Points, in no order, along strands that fork and pass close to each other.
In the rows, zero is written as 128.
Two points are linked if the straight distance between their rows is under 113. Some points are linked to none.
q_179: [ 83 125 134 160 137 127 110  80 148 135 178 147 149  90 147 146 131 127
  52 134 147  75 109 101 134 220 153 126]
q_3: [145  97 101 115 105 148  99 142 116 143 140 144 167 187 154 135  77 131
 176  78 155  82 117 162  72 133 123 125]
q_550: [184 118 184 150 156 159 157 147 146 153 106 194 142 184 149 147 175 165
 149 158 115  90 146 156 123  35 148 118]
q_308: [127  93 152 105 183 118 153  87 140 135 114 157 110 166 160 118 160 133
 162 139 151 120 154 168 111  82 166 114]
q_858: [104 158 102  93  92 100 123 107 108 106 147  93  86  47  83  82 140 126
 111 101 127 167 121 114 124 189 134 151]
q_762: [193 111 125 124 132 135 140 168 119 144 112 139 116 115  92  91 138 119
 155 122 135  94 128 167 168  96  77 162]
q_424: [128 117 154 116 159 152 138 152 126 130 100 132 150 206 174 161 159 144
 170 131 122 129 145 172 103  75 155  88]
q_348: [ 98 102 133 114 159  99 114  98 136 101 130 152 116 115 160 131 134 111
 107 104 157 123 114 105 133 169 169 120]
q_420: [157 132 116 128 110 117 148 140 148 151 145  89 150 147 128  62  55  95
 122 124 143 136 174 151 113 117  89 101]
q_928: [130 117 131  90 148 129 132 186 117 134  93 101 123 127 130 116 164 112
 179 104 136 144 143 197 132  88 111 110]
q_793: [157 122 138 101 149  65 140 150 163 125  91 100 101  71 148  67  97  54
  89 111 140 162 153 138 155 129  75  95]
q_676: [162 162  94 118  71 109  96 166  90 102 130 116 122  99  76  83  77 138
  77 104 140 165 111  62 137 183  73 112]
q_415: [139 103 168 172 149 147 122 122 146 132 116 190 129 132 137 206 179 147
 117 155 104  91 101 109 165  91 140 173]
q_311: [119 104 130  97 134 100 113 154 159 142 136 106 149 150 167 111  80  80
 145  78 141 133 152 170  80 121 125  95]
q_342: [211  90 140 135 173 104 134 113 129 134 104 193 128 143 147  74  89 120
 126 133 147 121 158 105 153  91 122 106]
q_923: [142 140 136 151 133  81 131 131 131 112 126 126 127 111 128 103  75 101
  50 135 146 167 131  70 166 143 103  83]
q_89: [ 68 139 127 102 141 166 125  82 128  99 119 119 126 141 156 207 181 155
 152 145 105 112 105 127  93 146 195 143]
q_731: [121 101 159 176 138 136 117 117 159 142 129 175 124  87 122 203 181 141
 106 157  91  96  95 105 187 114 125 198]
q_412: [107 128 112  83 154 115 141 111 108 115 105 105  89 111 113 103 161 142
 180 127 129 185 145 150 123 133 164 133]
q_257: [ 77 168 122 170  87 143 128  83 109 123 171 114 122 116  94 166 134 167
  94 183 108 165 113  49 126 165 147 144]
q_255: [109 128 149 140 143 183 158  59 149 126 115 135 121 165 145 198 181 168
 162 187 103  95 120 152  98  91 177 159]
q_957: [143 117 128 101 157 127 149 161 123 150  96 109 120 160 130  88 147 122
 181 127 129 152 166 192 120  96 120 103]
q_435: [129 122 108 100 125 123 102 171 110 115 117 150 138 113 131 132 133 118
 138  76 150 101  95 142 132 149 114 137]
q_598: [ 86 125 102  74 102 156  87 164 113 111 115 104 158 154 164 167 132 129
 174  58 128 116 113 171  70 152 159 109]
q_290: [161 130 131 164 137 130 176  56 132 155 154 128 100 131  93  79 107 155
 138 199 126 144 163 116 145  90 130 145]
q_130: [123 146  93 135  88 143  96 136  99 118 149 131 105  58  57 146 156 151
 124 127 109 112  73  99 149 178 103 198]
q_307: [129 150 108 171 103 171 149  85 106 143 159 113 122 159  78 138 115 183
 158 202 108 163 138 100 123 110 135 172]
q_788: [125 135 150 158 144 170 176  91 146 143 125 128 115 167 118 156 175 168
 170 198  95 148 145 142 113  68 162 160]
q_748: [ 93 105 114  70 160 117 121  93 115 104 118 129 102 148 157 131 150 136
 179 106 148 156 138 142  93 140 191 117]
q_497: [125 145 154 151 153 159 162 133 130 130 114 118 127 178 123 151 160 158
 151 179  95 154 142 132 129  69 151 130]
q_428: [ 74 125 147 115 162 159 150  72 138 105 119 124 120 160 162 187 179 143
 161 158 120 126 123 145  97 113 185 140]
q_977: [ 50 159 135 103 100 118  94 183 132  99 126  84 132  22 106 140 190 123
  92  90 105 126  84 125 145 182 135 129]
q_853: [112 102 146 116 177 122 161  55 136 121 127 151  98 152 154 135 165 140
 157 165 148 131 139 135 117 104 183 143]
q_686: [113 149 131 150 107 102 131 131 138 121 157 109 147 129 139 102  77 102
  65 123 147 139 135  93 136 161 116  88]
q_251: [ 67 157 137 128 122 126 114 177 132 109 113  91 134  75 131 174 176 115
 102 106 108 128  89 125 152 154 135 122]
q_143: [175 143  93 148  94 115 108 131  98 119 150 134 134 105 101  77  55 127
  82 119 156 115 128  77 154 161  77 121]
q_271: [140 125 117 101 158 119 157 116 110 141 107 106  79 124  94  88 171 143
 197 169 113 187 164 163 132 112 136 144]
q_916: [141 115 104  94 120  93 100 158 122 109 118 137 116  72 116  96 117 101
 111  59 155 121 107 121 135 180 112 133]
q_997: [140 152 112 166 104 147 149 119 107 142 147 115 113 137  67 136 132 166
 146 186 100 171 129  98 144  94 108 177]
q_449: [122 142 139 146 134 153 143 154 121 121 114 116 139 163 132 152 152 136
 132 146 113 139 119 135 142  93 133 126]
q_426: [116 137 108 165  84 142  99 138 119 131 156 143 115  62  70 167 159 150
 111 152  98 133  84  78 169 157  96 203]
q_801: [113 115 100  77 101 137  81 173 114 131 130 113 164 173 152 148  92 127
 177  49 138 117 118 172  64 145 130 111]
q_629: [173 118 140 147 129 113 133 145 138 139 136 149 153 139 139  90  75  99
  86 107 155  94 136 129 160 110  96 114]
q_276: [140 138 118 160 117 140 145  32 111 133 176 139 104 127  92 104  90 163
 121 183 144 136 135  81 139 134 139 154]
q_559: [ 96 171 123 180  84 169 142  71 115 139 175 110 135 135  97 172 131 167
 109 195 101 141 116  78 127 144 142 165]
q_636: [141 171 111 152  83 141 124 183  89 117 130 103 126 131  71 133 117 159
 105 144 107 180 107  75 154 130  85 137]
q_992: [117 123 118 122 125 139 107 174 126 126 116 138 151 130 153 168 145 108
 128  88 134  72  88 162 134 133 116 122]
q_367: [136 115 133 110 127 139 111 200 129 137 101 122 145 152 153 155 151 112
 161  80 130  85 122 200 121  87 100 106]
q_831: [114 148 104  76 105 107 148 118 116 121 127  61  96  76  97  70 114 112
 147 108 134 167 148 152 122 161 114 135]
q_969: [145 100 139 107 172 119 144 138 136 144 106 147 130 184 156  99 138 129
 176 126 137 136 167 173 101  79 147  90]
q_859: [101 121 126 160 119 140  94 134 137 131 124 157 111  53  98 205 191 145
 124 137  83 126  84  91 166 149 118 201]
q_63: [186 115 148 139 140 172 142 164 128 159  97 165 145 191 140 129 167 165
 184 147 117  82 135 186 108  48 122 123]
q_474: [114 145  96 125  92 105 100  89 107 114 156 131  83  40  68 108 146 143
 110 123 125 153  90  74 143 193 129 182]
q_787: [116 126 151 177 134 136 132  79 146 140 164 146 140 110 139 145 135 126
  79 149 133  61 110 116 154 159 140 150]
q_482: [ 71 147 111  82 111 166  95 139 112 100 108 107 151 140 169 185 154 143
 154  77 113 101 100 148  85 162 170 120]
q_406: [134 129 130 139 106 102 134 147 149 143 152  96 159 135 141  88  55  77
  92 103 144 116 143 132 121 133  94  96]
q_736: [ 46 164 119 100 124 155 104 105 119  92 115 101 135 105 144 190 183 153
 130 111 103 126  97 120  95 180 200 126]
q_142: [210  98 137 145 142 115 128 132 133 141 127 177 151 149 146  76  63 114
 106 120 154  93 153 109 158  96 106 107]
q_242: [131 174  98 124  66 129 114 186  78 106 132  94 132 117  72 104  93 144
  95 112 127 175 110  76 133 173  89 122]
q_87: [177 131 118 136 108 130 163 126 136 163 151  95 134 138 110  52  88 111
 139 144 143 112 169 165 119  99  85 128]
q_221: [ 96 116 146 121 138 118 126 148 154 129 135 111 160 169 175 142 110  92
 130  94 140 124 138 155  98 115 143  87]
q_815: [158 104 126  91 184  78 133 137 144 122  83 138 107 143 159  80 103  96
 139 119 138 184 173 132 118 123 132  77]
q_837: [ 96 152 135 152 124 135 127 156 120 114 123 114 135 113 120 175 152 126
  97 131 115 132  96 107 154 142 130 137]
q_979: [117  93 123  88 165  93 115  94 129  96 117 156 105 123 158 122 134 103
 143  86 161 139 128 130 115 151 170 119]
q_759: [111 124 161 127 143 146 134 159 152 131 112 129 157 190 196 178 141 113
 127 108 122  89 138 177  97  75 141  81]
q_390: [ 80 116 117 122 140 118  90 113 135 111 152 157 138  94 150 145 147 121
  81  93 146  90  97 102 120 215 164 120]
q_239: [169 118  96 108 109  97 104 166 123 112 121 128 129  82 115  79  70  91
  96  86 152 121 114 110 143 176  78 120]
q_501: [130 113 168 180 143 132 153  59 146 135 159 160 129 134 135 134 123 147
  95 185 134 103 131  91 158 109 158 149]
q_653: [145 101 146  97 157  61 133 158 165 124  99 124 117  95 158  90 114  56
 101  84 140 142 151 156 149 116  95  93]
q_259: [161 115 182 180 144 164 146 133 156 140 110 191 153 159 151 196 169 161
 121 162  98  75 116 123 148  55 144 150]
q_164: [199 114 124 135 141 161 140 159 107 158 111 161 127 159 100  97 157 151
 191 145 124  95 143 180 127  68  97 148]
q_115: [112  75 132  71 138  84  90 146 159 146 139 124 144 164 174 128  73  85
 174  62 128 149 154 180  61 115 129  79]
q_713: [133 168 123 169  84 165 144 169 102 140 134  96 127 141  69 149 138 167
 137 184  89 189 125 104 145 100  84 168]
q_178: [183  88 134 107 185  98 132 109 135 136  95 172 122 151 159  70  88 109
 138 135 145 155 179 119 128 103 135  84]
q_710: [128 126 139 187 121 145 140  35 125 138 180 162 117 128 105 136 102 162
 107 192 129 118 132  65 153 129 153 162]
q_593: [151 150 139 162 114 140 183  90 138 154 166 100 128 133 101  77  99 122
 123 170 137 108 160 146 137  99 109 141]
q_133: [ 67 186 115 168  94 182 128 108 141 140 148  84 166 121 147 188 134 133
  75 149  91  61 104 123 105 190 132 123]
q_274: [158 160 134 131 106  73 127 148 128 111 101  99 103  75 112  91  82  91
  46 135 134 181 140  69 162 153  63  74]
q_314: [ 80 177 123 145  87 117 115  95 109 112 163 112 117 101  96 133 120 152
  62 153 126 187 119  40 133 184 141 104]
q_302: [120 131  97 131 100 155 109 125 111 123 143 129 168 168 147 148  92 131
 144 100 137  84 109 135  88 158 139 135]
q_738: [152 101 123  91 134  90 127 150 163 167 122  98 137 148 148  71  63  82
 153 101 133 147 180 182  87 117  94  91]
q_399: [132  99 135  90 163  79 117 161 149 114  89 135 114 119 160 106 131  81
 133  80 150 154 145 154 135 119 115  86]
q_804: [162 111 122 116 144 118 126 153 116 124 111 149 116 109 113 119 139 114
 135 109 143 111 111 141 164 119 104 152]

A fork is a point with three links, a tip a point with one. Leave the first point through the second and follow the links. Name the first fork or tip that comes.
q_636, q_242: q_435
q_787, q_501: q_420
q_415, q_731: q_831
q_916, q_239: q_314
q_593, q_290: q_271

A fork is a point with three links. Follow the links from the first point to the second and name the forks in between, in order.
q_815, q_308: q_406, q_420, q_311, q_969
q_239, q_164: q_435
q_788, q_87: q_428, q_969, q_311, q_420
q_916, q_449: q_435, q_969, q_428
q_787, q_311: q_420
